A landscape with many peaks, sampled at points; each row gives a point and its height.
From any point a climber steps to the highest of the 6 points nearest to it. It stops when none of these is higher. Distance is the straight distance between rows; heights are no part of it.
j962: [ 22   4  -7   1   4   0  14  -4 -10 -11 -10  -9  15  17  -2 -12   2   8
   3 -13  -2  -4]  (h 814)
j49: [ 53   8   9 -15  20 -13  28  -6 -13  31 -31 -34  44  36 -30 -16 -13 -12
 -14 -32  21  12]  (h 543)
j104: [ 21 -12  15  11   9   3  18  -4 -11  26  -6 -19  47   8 -14   5  -3  -9
  11   5  15 -11]  (h 428)
j476: [-13 -28  22 -14   4 -11   7 -19  -6  41 -42 -28  68  -3   7   4   0  -7
  21  21  37 -22]  (h 668)
j327: [  0  15   1  -5  -3   3   7  10  -2 -22  11  -2 -35   1  -6 -18   1  -2
 -17 -21 -11  22]  (h 588)
j675: [ 10  22  -6   9  10   6  17  -2   0 -18 -13 -17 -16  24 -14 -24  12 -11
 -19 -30 -21  16]  (h 659)
j507: [-12  12  -7 -10 -15   1 -11  17  -4 -19  16  18 -34 -22   9   3   1   8
   1  -9 -12  17]  (h 528)
j568: [ 59  30 -15   9   6  -8  30   1 -19  10 -31 -40  19  32 -49 -12  -7 -18
 -24 -51   4   6]  (h 638)
j87: [  2  11  -4  -1  -5   1  16  -1   4 -24   2  -8 -21  12  -6 -12   4   8
 -11 -21 -12  22]  (h 654)
j137: [ 28  -7  11  -5  14   2  23   4  -9  35  -8 -18  51  20 -10  -9  -2  -4
   9  -2  14 -10]  (h 550)
j112: [-26 -16  15  10 -10   7  -6 -29  16   2  -3  10  22 -20  15   7  20   6
  20  37   9 -25]  (h 583)
j713: [ 46   1  -4   0  19   0  16   6 -21  22  -4 -27  30  17 -25 -11  -7   3
   3 -27   6  -6]  (h 652)
j475: [-16 -12  10 -11   8   3  -9  -3  17  -8  17  15  -8   1  12  -2   6   2
  18  32   5   2]  (h 682)
j226: [ 27  13 -12   3   7   0  23 -10  -7 -16 -19 -15  20  16  -8 -14  11   2
  -7 -22  -8  -3]  (h 693)
j500: [ 15  -9  -5   3   2   3   9  -4  -5   1   0   3  18   5   6   2   5   6
  10  16  -7 -18]  (h 871)
j941: [ 37   2   0   8  14   1  20  -7  -2  18  -3  -8  46  14  -5  -1   0   3
   3   1  10 -15]  (h 444)
j602: [ -1  22 -13  19   0   6   8  17  -3 -13  14  -7 -48   9 -25  -6  -5 -11
 -26 -31 -15  19]  (h 557)
j322: [  4  -3  -3  -4   8  -2  -1  -2   6 -10   5  12  11   3  13  -7   7   1
   7  14  -2  -4]  (h 868)
j106: [ 11  -4  -7  -7   9  -6  11  -4   1 -22   0   1  -4   8   2 -17   4   2
  -3  -9  -6   8]  (h 867)
j23: [-44 -36  31 -12 -11   7 -29  -3  20  -4  12  29 -14 -32  21  10  -2   0
  18  46   4  -6]  (h 732)
j777: [-22  24 -13   0 -15  -6 -20  13  -4 -20  10   6 -53 -15   5   7 -12   7
 -18 -17 -13  20]  (h 298)
j24: [ -5   7   4  -5   2  -4   7   7 -10 -18  14  -1 -31  -1  -3 -12   0   5
 -11 -15  -3  16]  (h 533)
j564: [  3  23  -9  12  14  11  19  14 -10 -14   6 -17 -35  27 -29 -18  -7 -20
 -36 -28 -17  24]  (h 612)
j261: [ 45  11  -1  -2  10  -5  28   9 -22  22 -21 -28  37  18 -23 -13 -14  -2
  -6 -34  15   6]  (h 817)
j995: [-20   9 -22  -1 -14  10 -20  11  -3 -26  17  19 -51 -26   7  16  -3   7
 -12 -10 -16  11]  (h 524)
j859: [ 19 -19  13  -6  18  -8  18  -7 -19  45 -19 -26  58  25 -11   3  -1  -7
  13  14  25 -10]  (h 606)
j26: [-14  32 -28  18 -17  12 -38   5  13 -21  11   9 -72  -2   3  17  -2  -8
 -31 -27 -37  16]  (h 297)
j591: [-11  41 -35  18 -13  -1 -26  13  -9 -23  15  -3 -68   6  -7  12  -7   0
 -33 -34 -27  19]  (h 394)
j716: [-45 -23  15  -9 -27  17 -34  11  17   5  19  45 -28 -37  26  20 -10  15
  16  41   5  -6]  (h 842)
j519: [-14  27 -29  25   7   7 -37  21  11 -21  28   3 -72  12  -6  24  -5  -8
 -28 -40 -54  29]  (h 274)
j811: [-39 -11   2  -7 -23   3 -34  13   7  -9  34  38 -32 -32  24  20 -12   9
  10  32  -5   1]  (h 782)
j348: [ 49  21 -14  17   4  -2  25  -4 -21  -3 -21 -34   9  26 -26 -17  -1  -5
 -23 -41  -8   0]  (h 660)
j830: [ -7 -26  20 -11  10 -28  14 -33 -14  41 -45 -19  73  -8  -8  -1   0  -2
  24  36  43 -22]  (h 639)
j151: [  4 -10  19   4   6   4  13   1   7  39 -20 -13  54   2  -2   1   3  -4
  20   6  20 -20]  (h 512)
j188: [  5  -7   4   6  -1   2   8 -20  10   2  -1   0  28  -1  11  12  14  -3
   6  27   4 -27]  (h 145)
j815: [-26   5 -11  -9 -25   8 -26  18   3 -20  17  31 -42 -29  22  20 -13  15
   4   5 -11   4]  (h 733)
j154: [  8  -6   2  12   0   0   6 -15   4  19   1   0  35   2   0   7  -1   2
  12  18  15 -23]  (h 42)
j285: [-13  22 -10   7 -12  -4  -6  14   4 -17  11  -3 -41  -9  -8   4   2   6
 -21 -21  -8  22]  (h 391)
j732: [-11   7   0  -7 -14   4  -4  16  -1 -18  21  16 -28 -21  10  -2   1  12
  -4  -3  -5  19]  (h 601)
j692: [ 39  23   1  15   3  -8  21  -9  -2 -17 -24 -26   7  21 -15 -22   6  -6
 -15 -30 -15   9]  (h 669)
j648: [ 12  -5 -10   6  16  -5   9  -9   4  -4  -3   0   8  16   6 -10   7  -5
   0   8  -4  -6]  (h 406)
j812: [-27   9 -25  -1 -32   6 -50   4  11 -21  10  25 -66 -21  14  22  -2  10
  -8 -27 -29   7]  (h 522)
j92: [-12 -16  13  10   1   2   1 -25  19   6   0   4  23  -8  14   6   6  -4
  20  33  10 -23]  (h 436)
j959: [ 22   8 -13   5   6   2  21  -9 -10  -8 -12 -11  15  13  -7 -16   8  -5
   1 -21  -9  -4]  (h 700)
j483: [ 29  21 -12  19   4  -5  19 -14 -11  -8 -21 -28 -13  37 -19 -17   0 -11
 -31 -35 -17  15]  (h 662)
j721: [-35  -2 -16  -7 -28  15 -42   7   8 -23  23  46 -44 -30  31  23  -8  14
  16   0 -22  -4]  (h 747)
j431: [-11  -5   0 -11   6   1   6  12   5 -12  14  17 -19  -8  18 -14   9   9
   2   4  -5   8]  (h 609)
j394: [-15 -21  21  -1  -6  -6  16 -19  -2  35 -16 -15  48 -13  -4   3   2   1
  15  19  27 -18]  (h 827)
j197: [ -4   2  -3  -3   0  -5   9   5  11 -20   7   9  -8   2  11 -17   8  -2
   4  -1  -2   9]  (h 574)
j372: [-21   9 -21  -4 -28   5 -36  10   1 -24  19  30 -49 -21  17  21  -2  11
  -2  -8 -20  16]  (h 658)
j955: [ 50   5  -3  -1  25 -16  31   0 -15  35 -20 -26  38  20 -23  -9  -7  -9
   2 -22  18   3]  (h 651)
j699: [  0  14   0   9   7  -2   9   9   1 -16  -4 -10 -29  11 -12 -25   7 -14
 -24 -25 -17  23]  (h 640)
j267: [-57 -19   8  -5 -26  16 -41   8  13  -8  25  44 -29 -45  20  33 -15  18
  10  44 -11 -12]  (h 731)
j975: [ -6 -29  27 -14  13  -9  11 -19  -3  41 -40 -23  61   0  -4  11   5  -7
  19  19  35 -21]  (h 663)
j416: [-24 -17  23   8  -8   4  -5 -19  17  15  -6   3  47 -32  11   8   9   8
  24  32  20 -28]  (h 514)
j687: [ 32  -6   2 -13  13  -7  23   4 -18  30 -10 -24  46  28 -21  -7  -8  -6
   2 -18  20   3]  (h 643)
j418: [ 38   5  -5  -1  12  -4  21  -2 -17   9 -14 -17  29  15 -17  -9   8  10
  -4 -22   1  -5]  (h 641)
j581: [-25  23 -25  16 -23  -1 -34   4   2 -22  10  15 -65 -16  10  16  -9   0
 -22 -22 -24  17]  (h 865)
j950: [ 47   1   5  -8  31 -17  24  -1 -18  33 -25 -30  47  38 -22 -13 -11 -13
   0 -12  25   8]  (h 587)
j306: [  1  41 -24  19   1  -3  -8  18 -11 -21  15  -5 -58   6 -18   0  -8 -12
 -40 -25 -16  22]  (h 872)
j927: [ 18   5  -7   1   9  -2   5  -3  -2  -2  -3  -2  28  14   7  -2   9  11
   9   6   0 -12]  (h 334)
j447: [-20   0 -15  -9 -11   7 -18  26   0 -10  19  28 -35 -26  11   2   2  10
   1   8   3  19]  (h 711)
j747: [ 54  15  -6   2  20 -14  36   0 -20  25 -27 -34  43  27 -32 -14  -9 -13
 -14 -46  17  12]  (h 596)
j32: [-20 -16  20   0  -3   0 -11 -20  15  -6   1  13  18  -5  24   4   8   2
  21  40  13 -31]  (h 570)
j786: [-26 -18  17 -16  -1   8 -11   9  14  -4  19  16 -17 -16  12   5   1  -2
   7  29  -1  -4]  (h 736)
j863: [ -2 -13   8   3   4  -1   7 -10  11  -4   8   5  15  -1  11   3   6   7
  13  23   3 -15]  (h 327)
j686: [-38 -23  21 -11  -8   2 -14 -11  27  -5   2  19  -1 -15  13   6   9   2
  21  42   4 -16]  (h 681)
j583: [-38 -20  17  -7  -7   4 -26 -10  18 -10  13  22  -6 -17  26   4   4  -2
  17  39   0 -12]  (h 696)
j575: [-39 -30  26 -16  -5   7 -25  -3  14  -3  17  19 -14 -26  17   9   4  -1
  16  43   2  -4]  (h 705)
j998: [ 29 -16   5 -14  30 -18  18  -7 -19  39 -22 -19  47  37 -17  -2  -8  -8
   9   2  27  -1]  (h 591)
j585: [-22 -15   5 -11 -15  10 -23  22   6  -8  29  33 -32 -27  17  16  -4   7
  12  25  -4   3]  (h 769)
j458: [ -8  -8   8 -10   4   0  -5  11   8 -13  13  15  -4  -2  17 -14   2   8
  11  17  -3   5]  (h 813)
j964: [-50 -26  23 -10 -10   4 -34   4  19   3  22  29 -28 -39  21  25  -5   6
  11  45   6  -9]  (h 757)
j229: [  2 -17   5  11   2   9  13  -9  11  14   0  -1  45   2   8   7   7  -8
  13  22  14 -31]  (h 185)

For each start below, name the point where the climber stops.
j92: j500
j285: j716
j32: j500

Call two points neighbours if one is among the 6 nearest of the other. Go from one point of each pair to the other, from neighbour to neighbour, staying as high as possible. Name the lowest point that can't be avoided.
j716 / j581: j372
j261 / j306: j564
j394 / j261: j859
j500 / j716: j786
